Each row is a point on a landscape with many peaks, with its height.
From any point a climber steps to the highest of the 2 points nearest to it. It stops when none of these is higher. Distance is the straight distance between rows; heights are no part of it.
motum: [145 145 136 100 171 105  99 146 126 140 170 148  58 100 115  83 141  71
 103 101]  h=1.04
vogis: [107  94  79 144 127 103 123 113 151 139 138 128 132  96 130 175 136 124
 132 109]  h=4.63
bula: [127 148 144  87 160  85  94  71  64  93 156 126  63 107 184 137 165  91
  72 150]  h=1.84
pob: [131 171 185  87 151 151 117 185 103 124 141  55  76 121 127 132 145  90
 108 108]  h=3.23
vizo: [100 164 162 106 106 131  94 131 134 165 104  66 118 196 124 156 172 149
 145 129]  h=3.84
pez: [ 60 149 171 145 119 120 184 185 112 142 108  97 128 205 167 102 129 173
 116 134]  h=4.56
vosa: [137  80 106 161 114 147 155  92 121 102  94 137 180 105 129 151 103 164
 177 136]  h=4.01
Lon: [143 137  74 118 126 139 148 124 140  70 150  97 133 131  93 189 139 148
 184 194]  h=3.31
Govi: [151 165 173 122 131 114 194 165 105  95 103 155 174 189 138 108 135 153
  75 114]  h=6.78
tuz: [149 176 119 139 111 139 103 152 127 173 102 128 110 166 140  70 106 186
 150 184]  h=6.07
sobet: [125 123 141 104 158 113  96  93  70  99 148 111  59 115 189 144 163  69
  91 155]  h=2.11
zipu: [121 112 133 125 160 144  89 107  83 110 143 100  69 116 173 157 168  62
 102 162]  h=2.35
mel: [143 118  92 134 108 142 155  97 149 148 105 145 136  86 144 125  74 144
 100 126]  h=5.79
rap: [122  91 142 120 106 135 148  85 150 131 149 156 157 117 123 129  88  95
  96  78]  h=5.58
sorab: [145 114  64 106 131 134 147 132 155  76 146 123 132 115  97 175 142 147
 205 183]  h=3.66
kos: [147 202 120 129 108 126 122 164 136 167  95 113 110 148 149  83 132 187
 149 173]  h=6.80
kat: [144 147 189  95 132 157 152 146 149 115 159 148 178 139 119  89 120 116
  99  74]  h=6.38
bisa: [109  91 136 139 115 122 121 103 151 140 156 146 138 105 123 134 104  91
 107  78]  h=4.88
zaf: [ 89  97 137 168 109 133 118 100 124 130 126 102 167 123 102 160 158  94
 163 118]  h=3.38
tivuz: [124 140 145 121 140 173  68 121 115 143 143  74  89 135 163 175 168  75
 111 153]  h=2.94
nev: [ 92  47 141 163 140 128 121 123 105  91 148 139 152  93 103 140 133  69
 150  92]  h=1.76
fuman: [ 83  58  83 132 138 131 124 137 131  84 138 141 155  97 104 150 165 106
 170 101]  h=2.65
tose: [145  92  51 127 142 107 134 127 157 117 129 152 123  87 139 176 129 166
 165 134]  h=5.51
Guba: [170 155 127 122  97 163 140 145 115 141  65 170 144 148 134  68 111 145
  94 161]  h=7.00
baz: [126 159 126 129  92 120 129 102 152 180 106 112 128 123 140 126 115 150
 143 136]  h=5.60
tusan: [143 105 126 111 183  74  94 100  75 116 149 152  70  85 105 121 134  82
 104 103]  h=1.22
bab: [121  60 168 145 154 106 115 118  89 104 144 123 110  96 115 133 132  42
 149 112]  h=1.14
pami: [143 119 118 194 122 117 110 108 105 112 110 119 138 160  93 141  91 177
 191 193]  h=2.50
bofe: [156 164 181 106 129 142 162 158 151 102 146 149 187 145 127  95 134 132
  88  82]  h=5.78
Nas: [136 124 137 104 169 106  93 131 114 140 158 136  55 105 119 111 136  64
  99 109]  h=1.19
dum: [167 129  56 129 152 108 128 132 156 137 141 126 105  96 120 195 112 174
 147 179]  h=6.53
Nisi: [144 153 134 113 106 131 153 134 183 121 153 158 147 111 142  85 119 103
  85  92]  h=5.25
neri: [142  84  86 152 124 136 148 112 140 100 110 134 167  91 128 161 110 165
 188 140]  h=4.42
kabug: [140 144  90 143 123 131 145 113 125  77 130  88 140 138  83 181 127 156
 193 196]  h=3.08
fudip: [106 102 147 142 115 123 102 116 145 151 146 124 127 107 117 147 125  81
 125  92]  h=4.32
gade: [154 153 165 108 119 127 191 172  96 102  75 168 155 186 139  97 123 148
  91 137]  h=7.21
vizi: [140 130 107 115 104 131 166 107 173 131 139 163 139 101 137  97  96 106
  78  98]  h=5.75
surub: [138 106 154  98 117 147 156  94 160 130 156 161 164 128 114 104  93  87
  87  79]  h=6.37
vube: [166 158 153 108 101 146 169 158 111 114  68 170 148 160 144  80 121 151
  93 143]  h=7.63
mavaz: [125 118 142 119 144 121 107 133 155 144 176 150 100 104 119  93 114  80
 104  80]  h=0.64
ver: [100 105 132 171  96 120 133  83 129 137 114 104 168 132 114 157 146 125
 173 125]  h=3.32
moruz: [114 181 128 114  95 123 123 145 177 164 133 115 122 112 135 116 142 120
 115 114]  h=4.48
dol: [ 76 139 170 116 106 116 141 150 128 165  97  93 116 205 149 120 138 180
 155 127]  h=4.22
bep: [112 159 162 112 115 156  73 119 130 158 116  63 121 175 126 172 175 116
 137 135]  h=3.55
Rezal: [147 147 132  80 174  84  97  82  65 112 151 134  52  99 142 129 153  83
  73 135]  h=1.58
vobo: [ 76 160 173 160 123 111 189 183 109 121 115 114 140 199 165  99 137 167
  95 129]  h=4.77
kugot: [145 129 127 149 108 148 115  98 114 173  86 141 128 158 138  95  82 175
 142 169]  h=1.35
vuta: [116 115 133 140 154 169  86 109  89 113 147  82  93 123 169 161 174  64
 120 170]  h=2.59
Gami: [151 167 136 138 108 144 140 181 110 134  79 143 131 167 169  71 127 182
 112 161]  h=6.96
makol: [ 58 136 172 125 117 116 162 176 119 163 104  80 116 214 157 119 133 183
 145 136]  h=4.36
loto: [135 202 125 120  95 124 134 152 153 163 100 110 121 131 149  95 140 167
 137 147]  h=6.31
musin: [112  62 173 158 135 125 110 113 111 117 154 139 139 101 111 137 119  57
 142  89]  h=1.42
zapag: [ 99  74  55 100 139 132 125 131 145  85 142 148 146 107 104 149 178 121
 190 125]  h=3.41
boneb: [119  94 122 172 101 131 153  78 119 126 101 126 175 122 129 151 117 152
 171 131]  h=3.65
neb: [156  94 106 163 124 158 110  92 104 144  87 147 164 139 114 129  68 181
 134 163]  h=1.80
guk: [136 144 150 108 152 124 106 170 154 136 175 137  87 104 120  86 135  77
 109  90]  h=0.83
Tid: [123 179 138 116  88 124 132 126 148 171  99 116 124 140 146 102 127 165
 142 134]  h=5.97
Torod: [ 96  89 136 160 120 128 107 113 129 134 135 112 144 107 110 164 147  79
 143 106]  h=3.81
fadut: [156 112  43 114 152 101 131 131 157 122 143 143 106 101 127 196 146 171
 153 161]  h=6.06
Debu: [128  90  53  98 132 130 144 128 159  84 145 142 136 108 107 157 160 137
 211 154]  h=4.21
muv: [142  88  64 130 133 121 141 128 157  99 126 142 146  90 129 169 132 158
 193 145]  h=4.97
ruzug: [132 170 172 104  93 139 165 146 144 116 120 147 164 149 140  90 124 144
 101  96]  h=5.29
raf: [120 163 151 108 126 175  66 125 132 156 136  62 105 155 143 175 169  97
 117 140]  h=3.26
nif: [121 136 108 140 103 112 129  97 156 172 121 110 131 110 134 155 120 134
 138 129]  h=5.26
rokev: [151 140 117 118  93 148 167 102 153 142  99 155 143 103 136  97  84 127
  90 126]  h=6.41
lanu: [ 75  44 108 142 139 136 125 137 114  77 139 142 156  91  97 135 150  87
 167  94]  h=2.21
mav: [119 175 199 120 142 142 125 191 123 127 150  91 122 123 104 107 140 120
 119  81]  h=4.03
siv: [110  86  89 132 155  92  93 121 121 115 155 171 103  90 108 145 133 114
 101  72]  h=0.69
Salid: [104 172 180 113  98 135 151 156 137 127 122 130 151 155 134  97 132 154
 111  87]  h=4.99
non: [110  86  59 131 145 105 113 128 143 113 140 140 127 100 119 181 167 128
 141 115]  h=4.61
mede: [124 162 138 116  99 129 134 144 182 139 150 141 133 106 138  96 126 108
 100  96]  h=4.89
Fis: [137  66 191 123 156  93 122 112  89 116 150 115 104 106 128 123 126  40
 155 113]  h=0.98
kesap: [154 118  79 143 125 151 135 107 143 152  99 143 139  85 136 128  62 168
 111 147]  h=5.22
ziru: [ 99 156 159 112 107 114 111 131 134 168  98  72 112 211 136 145 160 170
 161 141]  h=4.02
poniz: [124 113  86 149 118 110 136 103 153 151 123 116 138  98 134 171 118 143
 145 130]  h=4.98
sisa: [127 171 206 110 158 138 135 191  96 128 149  62 101 122 104 115 138 109
 121  91]  h=3.60
danu: [152  99 106 186 125 142  97 105 105 120 108 142 162 157 104 133  73 191
 163 178]  h=2.14
baru: [148 103 113 154 117 164 111  94 101 165  82 155 148 164 119 103  71 169
 121 170]  h=1.56
buvip: [149 125 174  84 131 159 158 117 156 126 160 163 177 140 110  91 109  92
  94  79]  h=7.37
seno: [119  98  48 108 156 124 113 130 137  94 156 139 127 119 115 187 195 136
 144 147]  h=3.74
vovu: [132  95 111 126 179  81  83 112  85 110 152 166  84  80  96 130 134  96
 104  84]  h=1.01
Vozo: [134 104 122 122 161 118 113 113 146 133 184 172 109 104 115  79 107  87
  88  68]  h=0.43
dun: [106 173 191 116 113 139 131 170 140 130 140 117 142 141 116 103 135 139
 116  78]  h=4.59
Sed: [157 147  62 139 142 117 126 125 157 166 132 123 108  87 125 159  88 170
 135 177]  h=5.99
Buvu: [149 129 132  89 181  76  98 100  78 122 149 137  53  97 122 116 142  73
  94 121]  h=1.41
tedet: [ 92 163 191 161 141 115 190 168 106 106 130 132 162 209 147 103 134 150
  78 110]  h=5.27
pov: [149 140 104 174 123 121 121 122 114  86 115 105 131 144  76 166 105 171
 194 203]  h=2.80
vaf: [155 137  69 149 134 135 123 118 148 164 118 134 124  84 131 136  69 176
 129 163]  h=5.45
sefeg: [156 163 118 140 111 158 108 176 115 153  90 145 130 176 155  57 119 183
 123 177]  h=6.42
ropi: [168 155 105 135 103 171 123 131 125 155  77 161 146 132 129  67  97 152
  95 168]  h=6.36
Pozum: [123 166 192 150 154 116 185 158 104 100 135 141 181 201 135 109 138 148
  72 101]  h=5.93

Call two points neighbours if one is among the 2 nearest of the other. Go from one point of each pair to the other, from neighbour to neighbour, staying as high as possible. Name the lowest point that can't be avoided.
dum and rokev => kesap
rokev and buvip => ver
vube and kos => tuz
Debu and vube => zapag

Two climbers start at each pair of points below. Name the first point that both come to, or write never.
dun and mavaz => never
Nas and bab => never
tusan and motum => Buvu

Where does a climber stop that starts at each point below?
pob => buvip
seno => kos
ziru => vube
guk => vube
sisa => buvip
baru => Debu
Fis => Debu
kugot => Debu
vovu => vube
vosa => dum
vuta => vube
